Each row is a point on a landscape with many valleys, with its height.
A ball rolls from a point to the lowest of its 4 nearest points, and stops where none of them is lower. Distance is the straight distance between rows; heights are no part of it.
zivuv height 93: [ 97 114  69 105 101 117 146 134  85 109 121]
Dul height 207: [145 186 185 127 157 127  82 117 193 140 152]
Mal height 624: [134 160 169 153 133 121  95 136 148 141 147]
lek height 208: [122 126 108  69 111  70 125  86 112 121 134]
vipo height 138: [129 128 136 163 121 139 118 157 122 133 144]
dokik height 435: [133  61 158 168 130 163 166 160 113 154  44]
rig height 397: [151 159 122  55 158  85 119  79 169 112 166]
fazeg height 412: [102 111  74 123 104 141 149 143  90 114 127]
Misi height 191: [120 152  97 108 126  96 130 106 110 123 139]
poz height 381: [134  72 160 168 135 162 158 169 119 147  62]
neral height 182: [126 163 101 115 127 102 122 100 121 129 149]
Geba height 363: [128  65 114 169  97 188 161 144 102 128  98]
Zono height 398: [137 143 119  57 137  83 122  78 143 116 154]
Mumu height 177: [138 119 187 160 157 133 115 173 127 145 120]
Gokad height 517: [107 123  76 130 112 137 147 139  93 116 130]
pudad height 214: [142 190 202 122 173 130  75 119 202 144 153]
boba height 335: [ 90  84  60 105  87 159 164 137  77 107 100]
sori height 274: [110 100  84 148 102 169 156 149  97 115 127]
semut height 317: [140 180 121 111 148 106 112  91 160 127 152]
manit height 284: [133 140 167 162 137 127 103 154 133 142 142]
fozi height 572: [136 177 136 136 132 117 105 107 154 132 153]
sekos height 263: [117  84  86 154 101 180 158 143  94 121 120]
puvug height 273: [117 148  97 127 120 115 124 123 111 125 144]
geg height 401: [106 138  87 112 118 106 135 118 100 118 131]
Fon height 475: [139 179 150 137 139 115  93 103 169 137 154]
Sevok height 305: [130  75 128 167 104 177 150 156 111 124 104]
goro height 336: [139 178 175 140 146 123  88 116 171 141 148]
Zaner height 436: [133 120 130  43 121  74 118  74 142 111 156]
lag height 264: [134  82 135 168 113 171 139 164 115 123 115]
Sira height 219: [119 152 107 147 122 121 121 127 119 129 146]
ler height 245: [142 187 153 124 151 113  95 102 195 130 158]
Sur height 202: [131  80 157 167 125 160 145 171 123 129  98]
figus height 643: [142 138 129  43 143  78 115  75 154 112 158]
muso height 200: [121 141 100  85 123  85 124  92 113 124 134]
pigi height 259: [138  81 172 157 167 154 156 180 123 152  58]
Garu height 350: [138 172 196 144 145 123  86 135 158 149 141]
gobu height 362: [147 175 119  86 153  93 114  80 169 120 162]
kufuv height 187: [122 112 120 161 110 154 137 159 112 121 139]
pomob height 184: [131  80 163 166 161 162 169 175 122 156  48]
pif height 340: [147 169 118  78 159  92 116  78 165 125 158]
Vav height 145: [129 110 132 161 118 151 131 161 117 125 135]
Nal height 322: [140 187 143 126 145 111  99 100 179 134 157]
vap height 337: [140 178 125 111 147 108 114  90 169 124 158]
nuga height 115: [137 115 161 169 129 143 116 166 120 133 126]
vobi height 635: [107 129  85 127 112 132 140 138  96 121 137]
sosul height 153: [139 103 177 164 147 140 123 185 126 138 109]
bifiv height 750: [148 133 134  32 147  77 115  83 164 104 180]
rok height 172: [126 143 144 164 121 134 113 143 127 131 146]
Tup height 194: [119 150 115 150 119 129 123 137 117 127 145]
ziraz height 91: [131 116 154 169 121 141 118 168 120 127 138]
furup height 609: [135  60 137 174 110 175 161 153 112 139  80]
kav height 691: [138 120 141  28 128  79 109  77 158  99 179]
nikob height 469: [104 119  79  97 106  95 139 121  87 113 125]
Pef height 378: [159 169 125  60 168  85 120  85 176 111 169]
Samez height 321: [105  72  70 135  84 189 168 135  75 122  99]
pap height 238: [128 159 119 150 123 121 115 126 129 130 150]
mag height 614: [113 121  90 143 111 142 143 145  99 121 139]
Vike height 251: [125 163 120 143 129 117 114 114 136 132 150]
Vop height 276: [137  79 169 161 145 157 148 179 121 134  79]
sus height 279: [139  72 149 168 120 168 147 169 122 131  86]
ver height 212: [128 141 113  69 127  83 119  80 128 120 137]
zopi height 186: [133 131 119  55 127  75 114  72 135 118 146]
ruvo height 324: [131  68 157 163 138 161 166 166 120 150  43]
tabes height 231: [116 148  91 116 118  99 128 116 105 124 140]
nunep height 244: [118  93 108 161 105 174 150 153 102 117 126]
pid height 222: [147 199 164 120 161 121  91 109 209 130 159]
mak height 328: [142 145 201 152 158 123  96 157 137 150 130]
zovuz height 247: [134 164 107  92 142  89 120  84 142 127 145]
Pegeg height 133: [121 140 111 150 116 134 128 140 112 124 148]
Sugi height 534: [135  61 152 168 119 171 164 159 116 138  64]
Tek height 307: [139 144 185 154 147 122  95 159 134 146 132]
kig height 541: [133 163 180 155 141 124  90 139 150 144 144]
Vivak height 256: [124  82 157 167 156 164 174 161 111 172  23]
viri height 444: [135 175 130 124 140 109 107  94 160 131 152]
pek height 224: [132 159 109  81 136  87 120  80 137 125 144]
Nur height 291: [121  68  90 161  88 197 167 135  88 127  99]
safog height 160: [131 169 114 126 134 103 116  99 135 130 149]
tuvo height 271: [151 188 134 103 160 103 112  93 194 123 161]
lik height 139: [135 100 162 165 126 151 134 173 125 132 117]
rufo height 314: [100 108  73  93  95 100 146 131  82 107 118]
zede height 185: [111 121  92  82 105  75 131 104  98 113 127]
domu height 248: [142 173 207 138 168 125  81 127 168 156 142]
tiluk height 585: [131  58 127 174  94 185 165 144 103 130  78]
mabur height 391: [ 85  73  57 113  80 173 166 130  71 115  88]
dad height 309: [ 99  97  66 123  96 159 160 143  81 111 112]
Kez height 329: [ 91  94  62 107  95 140 158 141  80 109 109]

Call two points neighbours if one is among the 4 nearest of the other. Go from one point of each pair to the other, from neighbour to neighbour, staying as low as possible. Name the highest point that can't be avoided.
Pegeg and safog => Vike
zopi and safog => lek
Pegeg and pomob => Vop
safog and zede => muso

Two balls start at each pair of points below. Name the first point that both come to, or write never.
vobi and tabes => neral
furup and Mumu => ziraz
rok and mak => ziraz
puvug and fozi => safog
sosul and poz => ziraz

For each start below, name the point where the ball stops.
tuvo => Dul
lag => ziraz
Garu => Dul
kav => zopi
